Points on a hilly landscape, in no order, each with its height.
A climber steps from a point to whichever of its 2 nearest points has the largest rise for the distance, and stops where none of them is higher. Distance is the straight distance between rows; heights are no part of it.
Q_552 height 80: [ 1.73  1.39  0.02  3.25 -0.14 -0.29 -3.72 -2.92 -1.70 -4.29 -0.34 -0.28
  1.52  1.07 -1.87 -1.37 -2.91 -3.05 -1.16  0.26 -2.24 -2.94  1.67  2.36
 -0.59]
Q_826 height 115: [-1.89 -1.06  0.36 -0.11 -1.52  0.66  1.50  1.46  0.52 -1.21  0.51  0.25
  0.16 -3.65 -1.26 -3.47 -3.81  2.91  0.51  0.96 -0.52  2.10 -5.93 -1.96
  1.62]
Q_294 height 344: [ 2.89  3.80 -2.06 -0.70  1.06  0.24  2.49 -0.01 -2.64 -2.12  0.18 -0.88
 -2.04  3.26  2.98  2.31  0.56  0.27 -0.79  1.86 -2.10 -4.74  1.27  4.21
  2.38]
Q_905 height 471: [-1.08 -3.05  0.43 -0.75 -1.55 -2.84 -0.44  3.89  0.54 -2.40  2.36 -1.41
  1.76 -0.04 -1.31 -4.05 -5.57 -2.64  2.77 -1.95  0.85  2.42 -2.59 -0.55
 -0.76]
Q_828 height 684: [ 0.98 -1.14 -2.35  0.25 -0.35  2.48  2.78  0.43  1.95 -0.47 -2.79 -0.98
  0.85  0.61  1.35  3.03  3.49 -0.52  3.59  2.23 -2.60 -1.83  2.92 -0.76
 -1.76]
Q_945 height 233: [-1.97 -1.32  1.28 -1.80  0.37 -1.81 -1.80 -1.10 -1.96  3.40  1.30  2.03
  0.90 -0.64 -1.82 -0.70 -0.33  1.32 -0.68 -0.82  1.88  3.65 -2.60  0.68
 -1.00]
Q_578 height 685: [-0.69  3.22  0.65  1.85  1.44  1.30 -4.45 -1.41  0.38  1.13 -2.12  0.13
  1.78  1.02 -0.61 -2.98  0.17 -0.66 -2.22 -0.35  0.82  1.75 -0.93  1.58
  1.94]
Q_361 height 225: [ 1.20 -2.35  1.60 -3.52 -2.35 -2.77  0.13 -2.75  0.85 -0.72 -0.76  0.47
 -2.42 -1.05 -1.77  1.98  0.32  1.90 -3.12 -3.07  0.35 -1.25  0.77 -1.21
  0.37]
Q_912 height 447: [ 2.57  4.59 -1.38 -0.01  1.71  1.34  1.94  3.49 -2.44 -0.04 -2.01  0.17
  0.45  1.13  1.36  2.59  3.81  1.41  0.44  3.11 -1.10  0.41  0.88  4.18
  2.22]
Q_522 height 243: [-2.11 -1.63  5.00  1.34 -0.88  0.85 -1.36  0.98  2.47 -0.52 -1.22 -2.30
 -3.48 -0.31 -3.65 -3.32 -0.44  1.17  0.77 -0.04  3.05  0.93 -1.65 -0.95
  1.95]
Q_13 height 16: [-2.26 -2.69 -0.42  2.05  1.19  0.49 -1.29 -0.78  1.89  1.82 -0.71  0.31
  3.92  3.60  1.93 -0.15 -1.58 -3.53 -3.28  3.14 -4.01 -1.94 -1.97  0.15
 -2.80]
Q_289 height 517: [-1.01  0.37 -2.45  0.78  2.83  3.51 -1.14  1.35  2.62  0.13 -0.56  0.62
  0.20 -0.67  3.39 -2.68  0.41 -1.93  0.70 -2.23  2.00  0.19  1.27 -1.39
 -1.27]
Q_214 height 135: [-0.43 -0.22  1.22  0.21 -0.36  0.20  0.51  1.49 -0.84  0.86  3.60  2.80
 -3.00 -1.66 -0.45 -3.24 -4.12 -2.54  1.79 -0.48  1.51  1.91  1.24 -2.30
 -1.01]
Q_649 height 530: [ 0.88  0.41 -1.50  2.22 -1.37  0.06  2.02  0.53  0.43  0.03 -2.96 -2.49
 -1.85  1.35  1.26  4.67 -0.04  2.06 -2.24 -1.18 -0.61 -3.64  2.79 -1.09
 -0.02]
Q_236 height 481: [ 1.27  2.04 -1.66  0.97 -0.20  2.75 -2.88 -0.94 -2.78 -0.71 -0.30  0.21
  1.25  1.63  1.99 -4.68  0.68 -1.00 -1.05  1.72 -1.87  0.81  0.48  2.26
 -0.30]
Q_605 height 488: [ 0.22  1.87 -1.07  1.10 -0.79 -0.07 -0.78 -2.82 -4.86 -2.65 -0.39  3.77
  0.33 -0.20 -1.47 -0.25  1.08 -0.82 -2.98 -3.63  1.32 -0.89 -0.40  1.75
 -0.41]
Q_581 height 338: [ 0.64  1.83 -1.86  0.62  0.38  2.11 -1.73 -0.43  0.68  0.77 -2.51  0.38
  0.67 -0.29  1.15 -0.43  0.84  2.11  3.65  0.27 -0.37  0.51  1.05 -0.72
 -1.57]
Q_451 height 547: [-1.40 -4.16 -1.04  0.92  1.38  0.61  1.89  1.63  0.57  4.18  4.89 -0.04
 -1.75  1.46 -0.56 -0.48  0.13 -1.99  0.34  2.63 -0.77 -0.47 -0.04 -2.33
 -3.90]
Q_720 height 409: [-3.01 -2.78 -2.49  0.16  0.60 -0.43  0.65  0.50  2.10  0.31  2.91 -2.70
 -0.42 -0.14  1.73 -1.38  0.27 -1.22  4.69 -1.28  0.21  0.96  1.74 -2.49
 -2.44]
Q_314 height 329: [ 0.96  0.86  1.89 -1.38 -0.95  0.60  3.90  3.74  0.43 -0.36  3.27 -1.48
 -0.78 -5.40  2.93 -0.57  0.51 -1.30  4.09  0.95  1.46  1.89 -2.49  0.19
  2.78]
Q_345 height 363: [-3.63 -0.59 -3.62  0.83  1.41 -0.76 -1.14  0.37  1.86  3.41  2.50 -0.04
  0.01  1.03  1.74 -1.96  0.39 -1.00  4.12 -1.44  1.41  2.16  0.19 -1.12
 -2.33]
Q_527 height 528: [ 0.44  1.54 -0.81  1.36 -0.43  3.92  3.79  0.49  0.71 -0.42 -1.64 -1.57
  0.20  0.70 -0.55  5.74  1.28 -0.20 -1.35  3.87 -0.23 -2.37  2.15  1.60
  0.24]
Q_222 height 61: [-0.14 -0.85  1.84  1.61  1.12 -1.73 -2.40 -3.63 -1.18 -2.28  0.15 -0.08
  2.79  2.34 -2.37 -1.15 -1.34 -4.12 -3.51 -0.44 -1.67 -2.38  0.63  3.12
  0.62]
Q_193 height 254: [-1.20  0.69  2.64  0.67  0.28 -0.90 -1.58 -1.18 -1.20  3.24  1.56  4.09
 -0.39 -1.35  0.42 -0.61 -2.85  0.72 -0.25 -0.90  2.10  2.68 -1.92 -0.27
 -1.31]
Q_168 height 287: [ 0.89 -2.08  3.81 -3.90  0.86 -5.71  0.14 -0.75 -0.99 -0.63  1.43  1.49
  0.50  2.31 -2.93 -0.56 -2.32 -2.65 -1.59 -2.16  0.64  1.30  0.94  0.92
  1.98]
Q_924 height 679: [ 0.23 -1.97  0.48 -0.14  0.20 -0.11  1.26 -1.36  1.55  0.19 -0.60  1.60
  0.46 -1.91  1.11 -1.03 -2.23 -1.10  1.07 -1.19  0.39 -1.37  2.32 -2.15
 -2.44]
Q_734 height 470: [ 0.66  0.91 -2.04  0.55 -0.15  4.67  3.52  0.18 -1.16 -2.00 -0.64 -0.75
  1.07  0.91  1.02  5.57  2.77 -0.04 -3.65  3.45 -1.69 -3.20  0.52  4.81
  0.81]
Q_813 height 482: [ 3.54  1.45  0.56  1.39 -1.19 -1.14  1.77  0.61  0.34 -2.58 -2.22  0.57
 -1.75 -1.10  1.62  3.03 -0.80  3.63 -1.11 -1.84  1.33 -3.14  2.83 -1.92
  0.01]
Q_372 height 590: [ 1.31  2.01 -1.91  0.89  0.11  1.87  3.69  0.49  0.72 -0.29 -2.08 -2.59
 -1.50  1.22  1.12  4.92  1.55  0.07  0.97  1.62 -1.23 -4.02  3.80 -0.27
 -0.17]
Q_847 height 614: [ 0.16  2.62 -4.11  0.96 -1.06  1.95 -0.87 -0.08 -4.08 -0.31 -2.19 -0.13
 -0.56  2.07 -1.41  0.77  4.00  0.44 -2.13 -1.10  0.58  1.05  0.32  3.06
 -0.17]
Q_501 height 281: [-3.06 -0.18  2.21  2.35  0.46  1.10 -0.14  0.46  2.25  0.68 -0.76 -0.78
 -1.04 -1.51 -0.49 -2.27 -0.42  1.03  2.98  0.52  3.03  2.01 -1.28 -0.96
 -0.56]
Q_170 height 387: [ 1.90  2.74  0.49  0.33  1.38  2.40  2.11  3.96 -0.31  0.73 -1.50  0.47
 -0.44 -2.57  1.27  3.05  3.57  0.11  2.75  2.79  0.85  0.35  1.06  2.79
  2.26]
Q_951 height 213: [ 0.22  0.33  4.88  1.88 -1.66 -0.21 -2.68  1.60  1.88 -3.44 -0.55  0.03
 -2.36  0.02 -5.25 -2.16 -2.09 -0.78  0.53  0.54  3.04  1.83 -0.61 -1.47
  2.50]
Q_739 height 529: [-1.96 -4.06 -1.41 -0.84 -1.22 -2.67  1.35  1.22  2.53 -3.37  1.80 -3.14
  0.20 -0.41 -0.28 -3.39 -4.90 -2.12  3.67 -1.27  0.13  0.49 -0.86 -1.11
 -1.87]
Q_409 height 29: [-1.36 -3.94  0.72 -0.54  2.63 -1.43 -1.57 -1.57  2.51  1.99 -1.20  0.51
  3.86  3.03 -1.18  2.16  0.32 -2.99 -3.48  3.07 -3.30 -0.37 -1.84  1.57
 -0.08]
Q_179 height 603: [ 0.63 -5.06  0.91 -1.08 -0.92 -0.72  1.95  0.72  2.61 -1.99  1.34 -1.21
 -0.82 -2.31  1.10 -0.98 -2.91 -1.32  2.08 -0.65 -0.65 -0.15 -0.11 -3.07
 -2.03]
Q_567 height 91: [-2.48 -1.36 -2.08 -1.56 -0.61 -1.87  1.05  1.68  1.04  1.48  5.85 -1.81
 -3.27  1.09 -0.18 -3.87 -2.26 -1.73 -0.02 -1.27 -0.11  0.52 -1.81 -3.63
 -2.41]
Q_521 height 310: [-1.99  1.39 -0.25 -0.53 -0.06  3.73  0.33 -3.95  1.53  0.57 -1.13 -1.61
 -0.22  0.42  0.99  1.06  0.34 -0.23 -1.52  0.19  0.34 -2.93  2.16 -1.88
 -0.96]
Q_274 height 410: [ 0.42 -0.23 -3.98  3.00 -1.40  2.41  3.99  0.00 -3.38 -2.85 -0.56 -2.38
 -0.14  4.25  0.94  5.03  2.17 -0.54 -4.77  2.01 -0.87 -2.65  0.80  3.66
  0.25]
Q_655 height 442: [ 1.48 -0.27 -1.12 -0.86 -0.39 -0.76  4.05 -0.11 -3.19 -0.48 -1.82  0.25
 -1.69  3.30 -0.12  5.81  0.99  3.59 -0.08 -0.05 -0.09 -3.10  1.13  2.62
 -0.59]
Q_172 height 197: [ 0.22  0.15 -2.83 -0.34 -1.79  3.89 -0.52 -0.75  0.70 -1.21 -2.26 -3.15
  0.49  2.71  0.31  3.67  3.23  1.37 -4.00  1.58 -2.56 -3.29  0.80 -0.04
 -0.31]
Q_481 height 486: [ 1.31 -2.72 -1.18  0.32 -2.53 -1.40  1.80  0.30 -0.66  0.17 -2.00 -2.03
 -1.06  1.24 -1.60  5.94  2.35  2.94 -2.04 -0.53 -0.07 -2.53  1.60  0.02
 -0.39]
Q_757 height 43: [-2.05 -2.20  0.36 -1.19  2.91 -2.25 -1.10 -2.94 -0.28  0.80 -0.56  0.08
  3.27  4.22 -0.99 -0.38  1.02 -3.35 -4.24  0.49 -2.77 -2.12 -0.14  2.43
  0.68]
Q_561 height 137: [ 0.09 -2.33  1.94 -2.08 -0.89 -1.09 -1.04  0.54  1.45 -0.43  0.53 -1.05
  0.18 -3.03 -1.26 -2.57 -0.88  4.38 -0.02  0.99  0.69  2.44 -5.25  0.38
  1.50]
Q_622 height 457: [-2.01  3.21 -2.78  2.60  2.40  2.51 -0.47 -0.74  1.14 -1.46 -0.81  0.45
  0.59 -0.35  2.54 -3.31 -0.88 -2.21  2.47 -2.48  1.13  0.29  2.71 -0.46
  0.07]
Q_584 height 351: [-1.09  1.99  1.47  2.15 -1.72  3.01  1.21 -3.47  0.76 -1.74 -0.41 -0.32
 -0.32 -1.30 -0.36  1.81 -0.83 -0.40 -2.05  0.36  1.03 -4.74  2.63 -1.95
  0.65]
Q_835 height 114: [-0.84 -2.56  0.16 -2.92 -1.72  0.42  0.41  1.02 -1.00  1.34  4.57 -0.07
 -2.52 -0.28 -0.70 -2.62 -4.30 -1.88  0.92 -0.93 -0.05  1.05 -0.10 -3.11
 -1.18]
Q_590 height 469: [-3.81 -4.96 -3.43  0.33 -0.81 -1.60  0.80  2.33  1.88 -2.04  4.74 -3.59
 -0.99  0.00  0.18 -1.92 -2.05 -1.51  2.57 -0.28 -1.21  0.11 -0.71 -1.31
 -2.58]
Q_143 height 203: [ 0.66 -2.30 -0.13 -3.13 -0.95 -4.89  1.40 -1.44 -0.22 -1.17 -0.55 -1.46
 -2.93  0.98 -1.60  2.92  3.32  2.32 -4.24 -4.44  0.74  0.25  0.30 -0.47
  1.49]
Q_367 height 209: [-0.48 -0.66 -1.64 -2.48  0.11 -0.70 -1.20 -2.31 -2.52  3.30  0.05  1.57
  0.43 -0.67 -1.33  1.06  0.30  2.32  1.55 -0.80  0.02  1.64 -0.13  0.10
 -1.88]
Q_224 height 181: [ 0.71 -1.80  1.09 -2.28 -2.17 -3.99  0.43  0.00  0.12 -0.92 -0.79 -0.56
 -2.35 -0.26 -2.62  0.75  2.75  4.25 -3.62 -2.35  2.06  3.17 -2.14 -0.07
  2.47]
Q_580 height 522: [ 0.23 -1.24  1.25 -2.22 -0.28  1.00 -0.19  0.95  2.34  0.13  1.44  0.77
 -1.45 -2.15  2.91 -0.57  0.76  2.67 -0.13 -2.56  1.39  1.19 -1.21 -2.19
 -1.49]
Q_791 height 382: [ 2.25 -3.29  1.85 -4.28  0.44 -4.90 -0.29  3.33  0.83 -1.21  2.27 -0.62
  2.33  0.49 -0.90 -2.39 -3.04 -0.29  0.10  0.23 -1.90  1.70 -2.40 -0.89
  1.38]
Q_318 height 515: [-1.17  3.72 -1.18  1.03  1.65  2.76  1.72  2.02  0.12  0.31 -2.04  0.59
  1.61 -1.68  4.93 -1.91  2.60 -0.94  1.79  1.96 -0.93  1.63  0.02  1.18
  2.51]
Q_669 height 122: [ 2.64  1.31  0.50  2.08  0.91 -2.60 -2.88 -1.62 -0.37 -0.93 -2.87  2.01
  2.23  0.03 -1.75  0.15 -1.59 -1.27  1.75  0.19 -1.20 -0.53  0.78  0.35
 -1.02]
Q_98 height 445: [ 0.19  2.79 -1.72  2.21  1.88  4.58 -1.27  1.26 -0.50  0.65 -1.19  1.71
  1.30 -0.74  2.33 -3.01  1.55 -2.06  0.87  1.82 -0.40  1.50  1.10  1.96
  0.43]
Q_544 height 88: [ 1.17 -3.12  0.79 -4.42 -0.45 -4.74 -0.83 -2.45 -0.08  0.17  0.89 -1.71
  1.55 -0.41 -2.21  0.38  0.64  2.14 -0.02 -0.50 -2.33  1.05 -1.62 -0.89
  0.43]
Q_811 height 160: [-0.06 -1.75  2.19 -0.79 -2.33 -1.61  0.80  0.80  1.23 -0.26 -1.16 -1.84
 -1.09 -0.63 -1.81  0.52  1.83  5.52 -2.66  0.85  1.41  1.33 -3.66  1.00
  2.51]
Q_285 height 75: [-0.23  1.28  0.99 -0.02 -3.02  1.04  0.93  1.47 -0.52 -0.93  0.97 -1.57
 -1.56 -2.86 -2.96 -1.10 -0.57  4.17  1.94  2.25  2.43  2.75 -1.17 -1.02
  2.52]
Q_681 height 690: [ 1.61 -0.41 -0.78  1.18  0.95  0.81  0.54  0.80 -0.37  1.19 -1.38  2.95
  1.77 -2.48  3.26 -0.87 -0.73 -2.95  1.37 -0.23 -1.23 -1.43  2.56 -0.61
 -2.01]
Q_442 height 663: [-1.21 -4.09 -0.13 -1.81  1.19 -0.29 -1.35 -1.15 -0.70  2.71  2.34  0.69
  0.35  1.22  1.50  1.96  1.99 -0.41 -1.07  0.12 -2.06 -0.45 -0.21 -1.73
 -3.23]
Q_911 height 231: [-0.65  1.72 -2.10  0.77 -2.84  4.20 -0.98 -2.67  2.40 -1.64 -2.58 -4.51
  0.46  3.03  2.60  0.61  2.08  0.63 -3.15  2.59 -3.72 -2.47  0.87 -0.49
  0.07]
Q_923 height 244: [-0.15 -4.30  2.25 -2.83 -1.31 -0.68 -0.01 -2.97 -0.24 -0.06  0.04  0.97
 -0.94 -0.70 -2.03  2.22 -0.17 -0.42 -2.06 -0.77 -0.19 -1.29  0.34  0.46
 -1.60]
Q_160 height 159: [ 2.46  0.81 -2.11  1.81 -0.67 -1.71 -1.73 -0.43 -1.53  2.06 -2.97  0.20
  0.16  1.54 -4.61  1.57  1.57 -0.38  0.78 -0.46  0.15  2.60  1.26  0.90
  0.21]
Q_666 height 277: [-1.71  1.28  2.20  2.87  1.12 -1.85 -2.08 -0.81  0.48  3.09 -0.20  2.98
  2.11  1.00 -0.63 -2.04 -3.43 -0.40  2.40  0.34  2.06  2.80 -2.31 -0.59
 -1.10]
Q_958 height 494: [-1.30 -1.68 -1.55 -1.37  1.17 -0.19  2.32  2.42 -0.82  4.47  5.43  0.85
 -2.90 -0.66  1.82 -0.94  1.60 -0.93  1.46  1.01 -0.84 -0.48  1.21 -1.94
 -2.74]
Q_34 height 423: [ 0.65  3.57  0.51  1.53 -0.20  1.20 -0.85 -2.13 -3.02 -0.55  0.33  2.69
  0.51 -2.84  0.32  0.72 -0.52  0.05 -0.53 -1.51  0.37 -0.99  1.56  0.42
  0.33]
Q_769 height 521: [-0.29  1.27  1.21 -1.83  0.29  0.08 -3.53 -0.63  3.14  1.10 -1.40  0.79
 -0.95 -0.17  0.79 -0.71  1.79  2.44 -1.42 -1.98  2.58  1.24 -0.27 -1.04
  0.06]
Q_55 height 759: [ 2.09  4.56  1.71 -1.13  1.74 -1.17  2.28  0.94 -1.61  0.58 -0.89  0.25
 -0.14 -2.57  3.13  3.45  0.60 -2.48  3.96  0.86  0.26 -1.98 -0.27  2.22
  3.17]
Q_181 height 601: [-1.47 -5.48 -0.24 -0.73  0.11  2.06 -0.10 -1.04  1.86  2.46  4.07  0.27
 -0.81  0.38 -0.39  2.82  1.16 -0.74 -0.18  2.83 -0.86 -1.40 -0.80 -2.21
 -2.95]
Q_952 height 789: [ 0.33 -2.20 -0.71 -0.04  1.52  1.93  2.08  0.45  0.66  1.15 -0.55  0.35
  1.14 -1.14  3.41  1.77  1.29 -2.24  2.22  1.88 -2.91 -1.91  2.75 -0.76
 -1.93]
Q_114 height 573: [-1.59  2.87 -1.31  0.62  1.45  0.37 -3.94 -1.07 -1.12  1.15  0.36 -0.14
  1.94  2.22  1.59 -4.29 -1.78 -2.10 -0.45 -0.81 -1.42  0.69 -0.06  0.59
 -0.45]
Q_158 height 265: [ 0.13 -2.99  3.01 -2.22 -0.79 -3.83 -0.25 -3.62 -1.03 -2.39  0.55  1.96
 -1.38  0.54 -5.01  1.87 -1.19 -2.72 -1.24 -2.34 -0.34 -0.77  1.10  0.81
  0.74]
Q_801 height 452: [ 0.63  2.00 -0.51  2.40  1.26  4.42 -1.12  2.23 -1.37  0.97 -3.82  1.33
  1.37 -0.01 -0.95 -0.59  2.87  1.21 -0.98  2.85 -1.06  1.42  0.26  2.74
  0.21]
Q_555 height 585: [-0.60 -0.80  0.73 -0.94  1.58  1.52 -0.74  2.50  2.00  1.34  1.59  1.60
 -0.17 -1.82  3.78 -2.72 -0.18 -0.61 -1.18 -2.77  1.34  0.94  0.99 -2.85
 -1.39]
Q_450 height 315: [-0.58 -3.58  2.80 -5.36  2.73 -6.36  0.82 -1.15  1.00 -0.50  2.68 -1.14
  2.21  2.99 -1.50 -1.26 -1.05 -0.82 -1.51  0.25 -1.46 -0.14  0.73 -0.14
  1.04]
Q_635 height 102: [ 1.70  3.50  0.45  2.59  0.57 -2.01 -3.36 -0.68 -0.58 -2.73 -1.76  1.41
  3.98  1.67 -1.05 -2.61 -1.32 -2.47 -0.72 -0.36 -0.63 -1.69 -0.30  1.37
  0.89]
Q_738 height 514: [ 0.26  3.20 -1.48  0.52  0.44  3.49  0.90  2.28 -3.73  1.15 -2.38  1.48
  0.20  0.68 -0.79  2.77  3.87  2.68  0.25  1.21 -0.25  0.28  1.25  2.99
  0.07]
Q_241 height 589: [-1.57  2.90  1.79  1.49  0.92  0.87 -3.19 -1.71  2.44  1.61 -2.54  0.73
 -0.40  0.12 -0.94 -0.96  0.87  2.31 -1.86 -0.95  2.66  1.82 -1.40 -0.59
  2.81]
Q_381 height 318: [-3.87 -0.71 -1.14  0.72 -0.10  0.85  0.89  0.71  2.38  1.28  1.46 -0.09
 -0.63 -0.88  0.88 -2.32  0.89  0.91  4.70 -0.11  1.79  3.90 -1.03  1.51
 -0.13]
Q_883 height 398: [ 3.34  2.01 -2.03 -2.46  2.89  0.10  2.44  0.92 -2.60  0.16 -0.62  0.10
 -1.32  3.10  1.84  5.08  1.42  2.70  0.38  0.58 -0.91 -3.58  1.31  4.38
  0.18]
Q_281 height 183: [ 1.46 -0.19 -1.57 -1.68 -0.90 -1.65 -2.11 -1.52 -1.66  2.92 -1.42 -1.77
  0.25  0.67 -3.31  1.56  2.88  2.08  2.34  0.09 -1.28  1.89  1.22 -0.10
 -0.74]
Q_644 height 587: [-0.38  2.23 -1.20  0.65 -0.19 -1.99 -0.96 -3.13 -3.32 -3.16 -0.95  1.22
 -0.35  0.64 -3.37 -1.82  3.07 -1.65 -4.61 -5.64  1.98  0.61 -2.50  2.84
  1.67]
Q_272 height 273: [-1.74 -0.13 -1.08  0.75  0.36  3.69 -1.53 -3.47  2.86  0.87 -0.90 -2.45
  1.68  1.70  1.48 -0.23  0.20 -0.70 -3.48  1.72 -1.74 -2.36 -0.11 -0.82
 -0.22]
Q_995 height 141: [ 2.70  1.57  0.20  2.74 -1.36 -2.74 -2.25  0.23 -0.57 -0.84 -2.28  0.57
 -0.41 -1.80 -4.54  1.21 -0.07  0.30  2.30  0.39  1.38  1.30  1.87 -1.07
 -1.08]
Q_709 height 741: [ 0.28  2.63 -3.34  2.36 -0.52 -0.93 -1.39 -1.59 -2.86 -0.97 -2.79 -0.11
  0.21  2.16 -2.77  0.19  4.37  0.76 -4.38 -2.65  1.44  1.70 -1.44  3.24
  2.50]
Q_313 height 343: [ 0.42 -3.27  1.60 -3.05  1.78 -6.18 -0.05  0.85  2.14  1.30  2.45 -1.01
  3.00  2.88  1.16 -1.51 -1.19 -0.72 -0.10 -0.22 -1.49 -0.21 -1.15 -1.68
  0.16]
Q_484 height 55: [ 0.01  2.01  1.76  2.73 -2.84  1.06  2.32  1.79 -1.66 -0.15 -0.09 -1.31
 -2.50 -0.50 -1.99  2.46  0.29  5.43  1.03  2.78  3.02  0.68 -1.63  0.07
  1.97]
Q_360 height 399: [ 0.81  3.83 -0.09  2.88 -0.84  1.09 -0.79 -2.62  0.43 -3.35  0.60 -0.02
 -1.55 -1.51 -0.14  1.04 -1.79  0.18 -3.77 -2.05 -0.65 -3.50  3.13 -2.31
  0.37]
Q_975 height 378: [ 0.87  3.52 -0.49 -0.07 -0.13  1.39  0.46 -0.64 -0.02  0.11 -1.48  1.36
 -0.56 -2.43  1.25  1.51  0.22  1.44  1.86 -1.23  1.29  0.12  2.98 -0.52
  0.30]
Q_653 height 674: [ 2.31  3.27  0.13 -1.30  0.17 -1.70  3.59  0.78 -2.13  0.21  0.34 -0.77
 -0.69 -1.56  2.26  2.63  0.21  0.84  6.15  1.59  0.17 -0.62  0.20  1.16
  2.26]
Q_572 height 434: [ 0.08 -0.74  0.30 -1.16  0.59  0.72  1.78  3.04 -0.62  3.48  3.49  1.18
 -0.25 -2.32  3.52 -0.65  1.01  1.22  2.88  1.12  0.81  1.96 -0.64 -0.85
 -1.55]
Q_478 height 625: [ 0.75  4.82  0.55  1.32  0.55  0.09  1.77  1.26 -1.70  1.04 -1.91  0.75
  1.81 -2.75  4.60 -0.42  1.25 -3.23  3.30  0.38 -1.81 -1.70 -0.68  1.97
  2.37]
Q_537 height 444: [ 2.37  2.96 -0.17  3.25 -1.45 -1.00 -0.26 -1.06 -0.17 -3.37 -1.51  1.75
 -1.37 -2.08  1.98  2.44 -1.32  2.37 -4.16 -2.89  0.24 -1.76  1.80 -1.85
  0.58]
Q_554 height 422: [ 1.18 -2.08  1.97 -2.33 -1.57 -1.73 -1.04  3.04  1.29 -2.48  1.25 -0.48
  1.40 -0.67 -2.06 -3.71 -4.54 -0.73 -0.10  0.13 -0.22  2.91 -3.27 -1.44
  1.29]
Q_128 height 185: [ 0.70  0.30  4.07  0.27  0.17  1.82 -2.23  2.72  1.56 -1.42  1.49  1.45
 -1.31 -0.18 -2.96 -3.25 -2.80 -1.54  2.77 -0.53  3.46  2.94 -0.48 -1.22
  0.53]
Q_190 height 303: [-0.36  1.17 -0.87  0.54  0.44  0.05 -1.95 -1.36  0.68  2.93 -1.99  1.48
  2.31  0.95  0.40 -1.31 -1.24 -0.09  4.03 -0.03  0.75  2.75 -1.55 -0.21
 -0.73]
Q_306 height 112: [ 0.85 -0.75 -0.55 -3.56 -1.83 -2.55 -1.32 -1.15  0.45 -0.85  1.86 -2.40
  0.68 -2.61 -1.01 -2.04 -0.56  3.60  0.25 -0.68 -0.64  1.62 -3.60 -2.71
  1.25]
Q_96 height 3: [-1.31 -3.00 -1.34  0.72  2.06 -0.05 -1.98 -0.04  0.99  2.50  2.29  0.25
  1.47  2.69  2.98 -1.36 -0.72 -3.14 -5.00  0.14 -3.60 -2.27 -0.41  0.23
 -2.65]
Q_491 height 384: [ 0.38  0.84  2.24 -0.30  1.31  1.90  3.17  2.27  0.38  0.84  0.49  1.12
 -0.60 -3.20  3.01  0.41  1.58  1.08  3.16  1.36  1.53  0.85 -0.86  0.48
  1.18]
Q_981 height 95: [-1.31 -0.22  3.46  1.37 -2.34  2.48  1.12  0.80 -0.74 -1.77  0.88  0.05
 -2.23 -3.79 -1.98 -2.36 -3.55  2.76  1.56  2.21  0.61  2.34 -2.89 -1.77
  2.10]
Q_993 height 158: [ 0.48 -0.83  2.76 -0.29  0.99 -0.07 -1.99  2.80  0.33  0.19  1.51  2.71
 -0.21  0.58 -0.53 -1.69 -3.86 -4.38  1.38 -1.87  2.61  0.18  1.19 -1.79
 -0.80]

For each start below, name the point where the climber stops.
Q_272 => Q_372
Q_811 => Q_739
Q_993 => Q_739
Q_544 => Q_739
Q_160 => Q_709

Call two points neighbours if one is among the 2 nearest of the other. Go from one point of each pair to the other, from neighbour to neighbour, staying as high as possible. Name the lowest point that can't be avoided.
Q_738 / Q_55 => Q_98
Q_555 / Q_952 => Q_294
Q_738 / Q_442 => Q_491
Q_578 / Q_555 => Q_769
